A landscape with many valleys, sampled at points; each row gives a point and its height.
A ball rolls from a point to the lowest of its 2 nearest points, and stops where none of them is lower. Distance is the straight distance between rows; heights are no part of it.
Lusot h=31.6: [ 20  11 -13   0 -15 -14  31 -15  23   7  25  -5 -11  -7  -7   7  22   5
 -15   7]
senet h=27.2: [ -6 -21   2  -9 -29   9  -2  21  15  23   0   3   6   0  10  13  11   4
  -6 -14]
Dasul h=9.4: [-11   2   7  15  -2  30  -4 -33  -5  33   0  18  -5 -24 -15  -2  -5  -3
  34   1]
diniz h=18.3: [-30  -1  17   4  12   8 -26 -20  -2  23 -28  20 -10 -22 -15 -26   0  -6
  10  -6]
Piti h=59.5: [-10 -16  23  33   1  15   5 -10 -14 -23  21  17 -27  -4  13  10 -20 -18
  24   8]
miro h=19.9: [ 14  -1 -17 -12  -6   8  14 -11   9  30  -9 -11  17 -13   2  15  23  24
  -9  -7]
rep h=11.6: [-14 -10  13  29   9  24 -24   1 -26   9 -12  -3 -13 -29 -10   4 -28   1
  16  -3]
lud h=21.6: [-15 -17   6   1 -15 -13   0   5  14  15 -17 -11  15   0  16  24  25  11
 -19  -6]
fir h=40.4: [-14 -19  14   1  -1 -10 -10  21  -8  -5 -35  -5  -4   4   9  -3 -13  17
  -3  -7]
zas h=25.2: [ 14  -5 -23  -3 -15   9   5 -12  18  17  12  -5   2 -11   3   8  26   4
 -11   3]
dud h=10.1: [-22  14   8 -15 -12  -6  13  -1  23   1  11 -16   0  10  -5   7  43  16
 -22  26]
fikul h=78.7: [ -6  15 -12  -2   5   1 -12  -6 -14 -32   2 -13  -2   5  31 -17  -2 -13
 -21  17]
ribit h=86.4: [ 13 -23 -19 -11  -7  -1  -8  21  13 -12   9  -1  20  13  21  38   6 -19
  -2  17]
gafa h=32.0: [  8  -4  12  20  29  22 -15  31 -38  -5 -10   3  -5  -7  -9  18 -48  11
  12  -4]
tepe h=25.3: [-20  -1   1 -16  25  -2 -11 -27  -2  21 -12   3  10 -12 -10 -18  33  23
 -25 -28]
Tep h=83.9: [-25  28 -28  10 -14   0   1 -18   4  -7 -23   2   0  15   3 -37  10 -21
  -4  10]
Num h=81.3: [ -8  32 -29   8   1   8  -7 -24 -14 -23  -8  -5  -8   8  15 -29  -7 -11
 -12   0]
zore h=57.4: [ 13  -9   9   0   0  11   6  40  -5 -17  36  14  25  30 -16   9 -24 -35
  31 -16]
lupos h=2.8: [  1   6   1  24   0  38 -12 -18 -23  29  -4   4  -7 -25 -18   0 -20  10
  17   2]
beda h=59.6: [ 28  19  -7 -15  10 -13   4   2   6  12  -4 -11  15   1  -4  12 -10  21
  -7  -2]
moki h=47.9: [  7 -18   1 -18  -6  -6  17  22   0 -13  39  23  -8   4  -3  13   1   8
 -25  28]
vazuz h=66.5: [ 20  -2   6   2  -2   8  14  12  -1 -10  53  23  -6   2 -22   7 -31  -6
  24   7]
dinob h=85.9: [-26  30  -6  10   4  -8 -16 -15  -2  -9 -27   8   6   6  -9 -50   3 -21
  -6  -8]
muza h=44.2: [  6  45  -7   9  -6 -26   3  -8   6 -14  -4 -20  -3  10  -2 -24   3  -4
 -23   4]
Sesef h=74.5: [ 34  -1  19  19 -11   1   3  11   4   6  15   4 -10 -10 -14  26 -25  -7
  25 -10]
Doran h=70.2: [  8  -9  -9  15  -3   7  -7 -21  -7  -5 -15  14 -11 -17   6  -1 -25   3
  10 -13]
vubo h=52.1: [ 23  -2   0   4  10   3  -8  24  -8  -9  11   6  23  16  -8  14 -33 -18
  38 -17]
mitu h=77.6: [ 20  -9  26  21 -15 -12  14  21  -7  -2   2   1  -5   6  -6  25 -24 -24
  32  -8]
bop h=38.5: [  7  31  -7  -1  -2 -31   6  13  10 -25  10 -14  -5  22   6  -2   5  -4
 -17  28]
Dib h=70.4: [  6 -25  18   0  -4  -9   3  33 -13  -6 -12 -17   2  14  25  20  -3 -10
  12 -11]
bis h=55.0: [ 24  11 -24   4  13 -14   2  -3   0   1 -20  -1  -4  -6   0   1 -13  21
 -13 -13]
nufug h=55.6: [ -4 -19  14  11 -18  18   3   0  -7 -11  26  11 -17   5   5  -8 -15 -14
  16  12]
dotel h=57.2: [ 27  -7  -6  -2 -12  12  -4  28   3  12 -14  11  27  10  -7  18 -29 -12
  21 -30]
rudav h=34.5: [ -1  16 -17 -14  -4  -3  11   5   3  -9   8 -11  -3  15  14   7  -5   1
  -8  30]
tonug h=44.4: [ 22  -5 -11 -30  -6  -1  20  23  17  -8  45  12   2   7 -12  16  13  -4
 -20  40]
ser h=2.6: [-11  -9   8 -16   8  18   7 -38   7  32   8  13  -2 -10 -14 -18  32   7
  24  -6]
delo h=22.0: [-36  -2  -1 -14  17   2 -16 -16   3  16 -25  11  -1  -5  -2 -30  20   7
  -9 -11]
ropen h=8.4: [ -6 -11   9   0 -10  -1   1 -24  25  20   0  16  -4 -10  -9 -14   9  -1
  15 -11]
ranop h=66.4: [ 16  -1   8 -17   5   2 -10  36  -5   8  23 -11  29  14   4  20 -10   1
  12   9]
vasoz h=46.9: [ 22 -11   9   6  17   3  -4  17 -15 -20   7   0  10   8   2  14 -30  -7
  34  12]
Munaz h=15.4: [-28  18  15 -19  -2   2  15  -7   8  13   8 -12   0   7 -13 -26  31  21
  -8  21]
nive h=28.2: [ -1  -1  -4  -9  17   4   1 -30   0  25 -23   6   7 -23 -28 -19  23  25
  -6 -31]
vefal h=25.0: [-22  -3  17  -7 -20 -21  13  -1  13  -7  12   6 -20   2   0 -19  14  -4
  -7  12]
refu h=63.4: [ 16  11  14 -24  -2   1  -8   9   3  15  18 -15  14   2   8  11  -9  21
   1   8]
Lemuv h=15.5: [-25   3  13  -5 -19  -7   3  -1  30   8   3 -18  14   4   4  26  37  16
 -36   7]
muvud h=87.8: [-20  24   1  16  13 -16 -13  -9  -4   3 -35  10  -5  -6 -22 -39  -1   1
 -15 -16]
mov h=16.7: [ -5   4  16  10 -18 -30  23 -15  11 -11   5   4 -29   6 -15 -19  -7 -12
   6   8]
genuv h=83.0: [-12 -29  -8  -4 -12 -19  11  -1  10 -19   9  -2  -6   3  26  23  22 -16
 -19   3]
mera h=6.3: [ -6  -2   8 -20  -5  16  19 -18  -2  35   2 -11   8 -13  -8 -26  29  18
  14  -5]
vibu h=10.6: [ -9  16  -6 -26   8  15  14 -20  -2  21   3 -24  11   3  -6 -11  38  21
  -2   7]
Nof h=29.3: [-11  29  15  -3  20 -15 -13 -30   9  23  -7 -12   7 -13 -14 -34  20  15
 -27 -31]
vurul h=64.7: [ 19 -17 -10   0   7  16 -29   3 -11  -2   3   9   4 -13  15  10 -34   7
   6 -11]
Deba h=15.2: [-11  10   3   5  -4 -15  -3 -32  20  10 -12   3 -11 -12  -1 -22  11  -5
  -5 -15]
lil h=14.4: [ -1  16 -15 -15   6   2  11 -25  10  17 -15 -23  13  -4  -7   8  42  17
 -19   7]
fosol h=49.8: [  5  29  -9   2   8 -18  -3  -2  -6  -5 -14 -18  -1  -6   7 -18 -16   9
 -21  -7]
limu h=36.9: [ 33  10 -17 -15 -11   0  34  -7  17  10  28  12  -6   3 -16  13   7  13
  -4  22]
Fumip h=41.1: [ 29   1 -13 -19  -6   2  15  21  19  10  40   3  13  11 -21  24  10   4
   0  21]
bep h=21.7: [  5   9  17   5   9  30 -22  20 -18  15   5 -10   8  -3  -5  12 -41  10
  11  -2]
kige h=39.6: [ 10 -16   9  20  41  20 -15  18 -35 -31  -1  -2   6   3   4  14 -31   2
  17  -2]
datar h=52.0: [ -1 -26  -6   0 -20   6  20   6  -5 -22  29  13 -16   8   9  -1   0 -11
 -10  19]
Kes h=11.8: [  1  15  16   2  -1  28 -10  -1  -8  26   9 -10  -8 -16  -3  -3 -23  17
  18   5]
daku h=77.5: [-20  15 -18   3   1  -8   1  -3   7   0 -43  -3  10   8  -7 -17  22   7
 -28  -2]
molo h=36.1: [ -6  -6  18   6   3 -15  -2   2   9  13 -32   0  -9  -9  -6   1   1  22
   2 -19]
Kifeg h=64.1: [  9 -16   7  31  19  17  -3 -20 -23 -41   9   2 -27   0  21   7 -26 -14
  19  -3]
fatu h=87.9: [ 17  -8 -18 -11  -2 -11   5  25   1 -25  18  10  10  24   8  22   2 -23
   8  29]
Zafu h=32.8: [-23  28  30  -9  25 -12  -4 -30  10  20  -2  -5  -3  -8 -18 -31  24   9
   3 -13]
robi h=60.5: [ 16 -13  -9  -7   1  10 -12  27 -14   4  -9   6  10  -1   4  24 -19  -2
   4 -16]
Dakov h=70.5: [ 21  10  -5   5 -10  12   2  -2   8   1  32  13 -11  -6  -6   8 -25  -2
  26  -1]
moken h=30.5: [-13   1   5 -10 -14  -5   1   6   2   1  -4  -4  -8   7  15  -7  -1  -3
   5  13]
sus h=5.2: [-12  18  15  16  -8 -35  13 -19  16 -11  -6  -4 -12  -3 -12 -31  14 -20
  -8 -12]
luf h=72.1: [ 15 -35   8  -7  23  -3 -11  27 -17 -18   4 -10  13   3  30  13  -1  -5
   3 -18]
pufe h=31.9: [ -4  -1  16   5  11  -9   6 -14   3  26 -32   1  -2 -20 -27 -13   7  37
   4 -23]
Dokot h=74.8: [-13  -6 -28   3   1 -14  -4  -1  -3 -14 -49  13 -10  -4   1 -15   4  -5
 -19  -8]
zozuf h=81.2: [-18  -3 -12   4 -15 -11   1  -6  12 -10  -7 -14  -7  -1  15  16  32 -22
 -28  14]
nid h=68.7: [  8  -8  19 -13 -12 -10  -1  46   1  -6   9  -8  13  23  15  21  -7  -1
   9  -5]
Lones h=62.2: [ 22 -16   4  -2   3   6   7  29  -9 -26  53  18  13  14 -22   9 -23 -18
  16   4]
peke h=14.0: [-34  -3  16  17  -5  21 -12 -20  -4  16 -12  30  -8 -14 -10  -5 -11 -14
  29   0]
tezud h=84.8: [  3 -35  -8   3 -22  -2  -8  10   3 -10   5   0   6   0  24  29  14 -22
  -5  -1]
tulus h=73.8: [  2 -11  -8 -15  17 -10 -15  22 -19 -21  -1 -18   9  11  30  13   2  -2
 -18   8]
katul h=76.2: [  3   6 -33  -1  21  -2 -21   1 -16 -26  -8  -9   0  18  23  -2 -12   2
 -19  11]
zadi h=68.8: [  1 -18  -4  21   7   3   1 -14 -10 -21 -16   5 -14   3  21  -2 -15 -13
  10  -9]
Pemu h=79.6: [-23  20 -20   3  -8  -4   9   0  11 -11 -26 -19  -2   7  -1  -3  32 -10
 -28  17]
gof h=72.0: [ -3 -24 -24   9   4  -6  -1  -8 -13 -26 -34   9  -9  -2  22  -6   0  -8
  -7 -15]

Two balls start at each pair of points below. Name the first point that both come to, or write -.
katul / fatu => rudav
Sesef / robi => vubo
Nof / pufe => tepe
dotel / tezud => -

For each start below, name the point where the ball stops.
Doran => lupos
nufug => ser
Tep => sus
Lusot => ser
ribit => zadi
mitu => lupos
refu => sus
molo => lupos
